A landscape with many valleys, sampled at points; each row gives a point and its height.
From any point a ball rolls to the lowest of the 2 points nearest to it. It stops when none of these is lower. Distance is the straight distance between rows; heights are no part of it.
<791> (h 361): [102 131 186  49 129 115 106 121 111 103 132 134 132 117 171 171 155 125
 133 167]
<695> (h 760): [185 134 146 163 120 135 150 155 106 100 162 150 164 131 101 154 143 115
 101 124]
<141> (h 293): [144 152 151 116 168 170 157 126 139 149 151  67  87 150  85 133  95 128
 154  86]
<143> (h 750): [177 132 120 171 103 138 147 135 124 135 150 163 164 122  76 146 114 130
 121  99]
<775> (h 421): [131 123  61 195 136 124 106  95 127 141 131  94 154 125 119  94 205 145
 107 117]
<383> (h 420): [142  96 172 120 127 158 196 109 112  98 121 194 109 133 167 148 136 110
 144 145]
<919> (h 334): [ 89 115 149 101 104 158 136 154 127 131  94 126  95 148 126 105  49  94
 160 122]
<1083> (h 359): [ 76  99 164 130 109 176 163 138 133 119 101 156  96 134 142 114  81  86
 144 129]
<490> (h 373): [ 80 124  97 181 110 108 171 137 162 121  85 170 185 157 137  73 168 122
  89 172]
<582> (h 98): [154 150 147 108 114  96  92 139 127 100 201 121 133 122 137 148 191 117
  78  81]
<519> (h 288): [ 93 134 127  89 107 171 148 140 119 154  83  88 126 157 128 107  99 120
 165 160]
<79> (h 185): [110 137 151  86  97  57  85 133 135 112 135 163 168  79 168 151 171 156
  91 171]
<1010> (h 509): [152 120 139 147 111 134 158 183 102 102  94 166 129 139  98 125  56 129
 109 147]
<679> (h 544): [122 160  90 141 142 166 161 138 162 164 128 145  55 169 114 106  49 141
 131 110]
<1054> (h 545): [108 153 182 171 104 122 127 136 142 110 163 136 185 107 123 174 182 116
  94 172]
<751> (h 435): [155  75 141 117 135 102  62  80  99 121 126 102 113  72 144 150 143 133
 184 122]
<670> (h 445): [ 78 113 118 136  89 106 125 109 132 140 104 120 172 134 142 105 182  94
 143 156]
<48> (h 260): [147 123  92 120 142 138 156 131 136 114 154 141 126 159 184  97 157  87
 130 126]
<745> (h 300): [140 129 140 123 103 105  77  93 126 125 196 126 125  91 196 156 232 145
 103 137]
<165> (h 554): [146 109 141 152 118 176 155 142 138 125 147 180 163 100 140 170 101 124
 149 175]
<55> (h 422): [136  97 101 130 113 154 167 164 123 120  97 158 129 141 168  84  90 108
 138 175]
<841> (h 397): [138 181  90 122 174 149 167 120 134 134 141  97  81 184 117 103 158 140
  91  86]
<698> (h 262): [160 142 154  56 123  88  98 138  82 106 134 102 111 141 118 131 156 142
 106  86]
<382> (h 769): [155 123 188 153 138 126 120 164 117  72 170 157 155 122 122 175 130  95
 101 138]
<145> (h 388): [169 140  96  84 106 124 143 104 105 156 118 113 124 155 111 102 155 154
 139  91]
<740> (h 447): [101  72 117 155 111 176 136 152 122 120  93 117 128 119 174  81  91  78
 161 180]
<1079> (h 529): [115 126  92 149 130 186 150 161 169 145 133 145  60 157 147  64  32 105
 129 128]
<831> (h 530): [179 123  97 135 160  93 124 151 103 117 115  80  92 147 114  83  97 124
 131  92]
<857> (h 350): [114 122 114  77 109 127 124 102  94 163  64  87 118 129 120 111 117 156
 179 142]
<360> (h 664): [138 130 128 138 148 159 109 160 155 148 150 105 121 111 100 147  38 126
 163 120]
<1057> (h 301): [ 97 124 126 150 153 159 130 117  93 125  92  97 132  93 144 156 149 141
 138 188]
<130> (h 444): [100 116  72 168 106 115 114  94 128 149 102 113 165 135 121  86 186 123
 129 124]
<352> (h 635): [141 102 164  94 114 102  44 153 116 122 119 121 169 113  79 163  82 138
 154 123]
<445> (h 778): [160 100 172 153 148 111 116 118 111  67 169 175 106 121 140 166 135  86
 114  89]
<456> (h 557): [ 84 146 121  78 116  97 117 140 130 135  99 164 114 120 143 140  81 141
 119 130]
<338> (h 292): [ 83 168  58 151 154 153 135 101 144 164 100  99 128 170 106 100 162 186
  99 132]
<1091> (h 342): [108 131 114 171 145 147 137 121 131 123 132 126 124 120 123 136 140 108
 120 114]
<721> (h 394): [151 170  89 141 155 130 138 108 145 169 143  69 102 165  81  96 156 163
 107  74]
<569> (h 489): [135 157 129 115 147 144 151 102 104 125 145 150 107 103 156 170 193 174
  82 143]
<575> (h 296): [142 113  96 136 139  91 101 100 142 178 108  89  99 104  99 106  70 156
 176  98]
<835> (h 308): [135 136 112 122 134 145 131 124 143 126 164 137 136 125 150 141 134 102
 137 122]
<555> (h 354): [143 152 101 121 140 150 107 114 150 143 192  89 143 120 147 135 188 120
 123 117]
<278> (h 343): [120 120 147 149 154 147 128 140  95 107 107 108 121 103 122 160 114 127
 134 145]
<939> (h 651): [141 123 142  98 122 128  83 163 140 133 147 129 150 120  98 156  51 124
 157 123]
<348> (h 501): [ 90 111 224 114 109  90 130 108 145  91 120 203 136 107 141 184 133 114
 119 142]
<960> (h 463): [111 137 188 126 110  99 180 129 114  94 106 169 146 140 120 139 168 117
  92 135]
<1080> (h 316): [131 119 122 116 144 156 187 111 103 111 108 125  99 182 151  92 169  95
 128 115]
<208> (h 62): [135 158 115 116 132  89  72 149 140 118 186 131 139  90 140 155 155 147
  69 110]
<504> (h 333): [198 138 117  94 109  91 113 132  88 129 129 103 120 137  89 111 145 165
 112  83]
<304> (h 396): [ 70 117 184  90 118 128 100 106 121 113 125 110 139 113 171 169 154  97
 158 169]
<680> (h 180): [132 140 155  95  92  74  91 124  96 111 148 111 127 125 123 131 208 135
  80  82]
<106> (h 483): [124 131 182 124  96  78 146 112 135 102 127 209 146 109 121 158 155 137
  90 120]
<436> (h 730): [159 105 125 153 117  98  82 108 137 129 163 127 136 104  97 134 121 105
 148  62]
<716> (h 351): [ 55 155  91 142 122 141 174 135 161 143  86 156 160 182 134  82 151 147
  83 168]
<840> (h 677): [131 150 116 165 179 139 114 144 149 142 141 125  75 100  97 155  34 155
 130 107]
<47> (h 612): [147 116 171  91 100 111  68 150  96 116 131 106 185 102 106 175 141 154
 133 167]
<166> (h 225): [ 88 150 136 106 152 171 143 123 137 158 107  55  89 150 110 118  98 122
 165 117]
<593> (h 349): [154 115 109 164 164  97 105 117 132 180 105  43 111  91  78 106  82 175
 170 126]
<233> (h 553): [156 144  79 147 169 107 133 143  89 115 100  83 104 144 126  92 142 139
 102 124]
<147> (h 387): [103 110 137 118 131 189 200 117 130 126 101 185  75 145 167 117 105 111
 133 134]
<622> (h 467): [ 88  99 122 170 132 185 137 145 131 123 110  81 125 136 142  93 117  70
 161 148]
<766> (h 355): [133 146  91 113 165 155 185 130 111 116 103 119  72 196 150  82 137 125
 105 114]
<87> (h 488): [105 108 112 185 135 160 153 140 134 109 128  98 144 172 139  81 166  51
 132 127]
<515> (h 337): [160 144  71 139 119 132 104 106 171 199 154  85 153 118  91 105 122 163
 163 105]
<669> (h 571): [157  89 179 148  98 144 133 123 132 107 156 179 179 108 151 174 131 101
 167 185]
<299> (h 504): [110 128  78 169 135 163 147 157 162 130 139 109 140 185 129  62 124  72
 118 108]
<821> (h 470): [143  93 118 100 121  94  83 116 100 120 111 119 135  96 149 128 122 126
 164 135]
<894> (h 391): [124  98 155 146 163 126  88  93 106 121 115  91 101  77 111 166 117 145
 162 107]
<630> (h 390): [173 136  80 100  85 134 131 108 131 185 125 104 162 145 102 100 144 161
 161 122]
<310> (h 239): [102 126  65 166 148 138 118  97 156 184  95  94 103 129 111  90  95 152
 160 122]
<22> (h 589): [156  97 164 130 103 107  93 152 122 100 143 157 198  95 139 171 126 124
 140 191]
<911> (h 348): [148 163 137 129 173 121 151 107 142 165 142  66  66 155  65 114 108 153
 131  54]
<929> (h 574): [127 160  79 143 123  93 108 149 109 143  98  91 139 131  94  99 133 152
 100 123]
<410> (h 532): [154 128 137 154 118 194 185 166 118 127 124 152 143 142 103 138  82 122
 133 155]
<284> (h 137): [ 91 156 130 119 105  55  86 144 147 115 146 159 164  89 147 140 165 135
  69 132]
<732> (h 302): [160 109 180  61 124 105  66 116 105  97 163 153 128 100 162 184 161 155
 123 142]
<81> (h 395): [111 110  92 161  96 106 166 162 143 123  74 177 165 136 154  72 114 124
 110 186]
<1099> (h 516): [104 118  76 164 117 163 134 164 174 143 135 132 114 167 144  49  70  76
 132 117]
<983> (h 232): [103 145  87 136 152 174 157 105 112 153  87  93 128 140 135 119 165 168
 130 169]
<223> (h 718): [172 117 120 104 160  80  69 133 134 119 162 108 106 107 123 128 101 126
 133  69]
<558> (h 404): [122 147 163  96 113 132 159 162 122 105 134 139 124 175  99 126 100  87
 119  83]
<412> (h 785): [148  94 160 133 152 121  87  97 130  95 166 171 105  94 145 181 117 108
 146  97]
<1069> (h 487): [138 101 186 153 102 111 177 162 111  79  93 188 150 135 113 130 107 111
 114 154]
<565> (h 439): [117 139 185 117 121 119 186 149 129  82 137 162 132 168 136 128 156  74
  98 116]
<932> (h 454): [137 128 160  96 142 158 169  96  97 115 126 157 101 119 159 173 156 145
 131 143]
<56> (h 540): [101 133 162  63 113 101 101 132 120 127 105 181 136 101 126 179  85 167
 125 145]
<1038> (h 326): [ 64 175  86 157 140 163 167 127 147 150  95 127 135 194 102  96 141 158
  85 138]
<588> (h 392): [148 131  94 163 141 127  92 102 130 146 162  68 139  99 129 121 201 144
 124 118]
<345> (h 531): [ 91 167 149 155 124 132 161 137 165 118 150 149 176 120 151 151 189 122
  84 180]
<407> (h 517): [109 104 204  91 110 124 143 115 122 107 103 199 137 106 134 187 107 142
 141 161]
<488> (h 575): [ 96 177  86  99  97  86 113 139 130 164  95 133 132 135 107 116 100 163
 105 135]
<690> (h 705): [180 100 130 120 197 105  89 118 143 129 161 101  84  92 131 137  74 142
 163  85]
<903> (h 284): [121 120  62 173 135 151 122  65 169 195 120 109 128 117 102 107 134 166
 167 109]
<974> (h 425): [ 57 119 160 117  90 103 121 120 150 120 119 130 170 131 171 124 165  72
 146 167]
<1065> (h 692): [176 130 111 157 214 114 124 125 155 141 162  95  57 103 122 124  62 147
 142  86]
<765> (h 247): [136 121 172  78  96  85  81  98 121 117 170 167 127  87 186 178 197 164
 106 148]
<772> (h 503): [164 105  97 104 129  92 103 154  96 120  95  93 118 133 134  89  84 123
 163 131]
<985> (h 513): [100 158 104 130 142 148 163 109 151 136 134 168 147 114 170 146 187 155
  89 179]
<945> (h 740): [179 129 125 155 129 125 100 127 130 141 169 135 138  92  72 163 103 154
 128  78]
<869> (h 368): [135 133 146  82  92 153 164 141 127 141 119 148 111 179 101 114  60 108
 155  99]

Two balls start at each pair of points below. Name the first point that both come to, or write never.
<87> / <233> | <983>
<939> / <56> | <960>
<456> / <1010> | <960>

Write out the way that a ball takes from each point below.
<445> | <382> > <695> > <143> > <945> > <436> > <223> > <690> > <1065> > <840> > <360> > <939> > <352> > <47> > <22> > <669> > <165> > <410> > <1010> > <1069> > <960> > <565> > <558> > <869> > <919>
<929> | <233> > <831> > <772> > <821> > <751> > <894> > <278> > <1057> > <983>
<1099> | <299> > <87> > <622> > <740> > <55> > <81> > <490> > <716> > <1038> > <338> > <983>
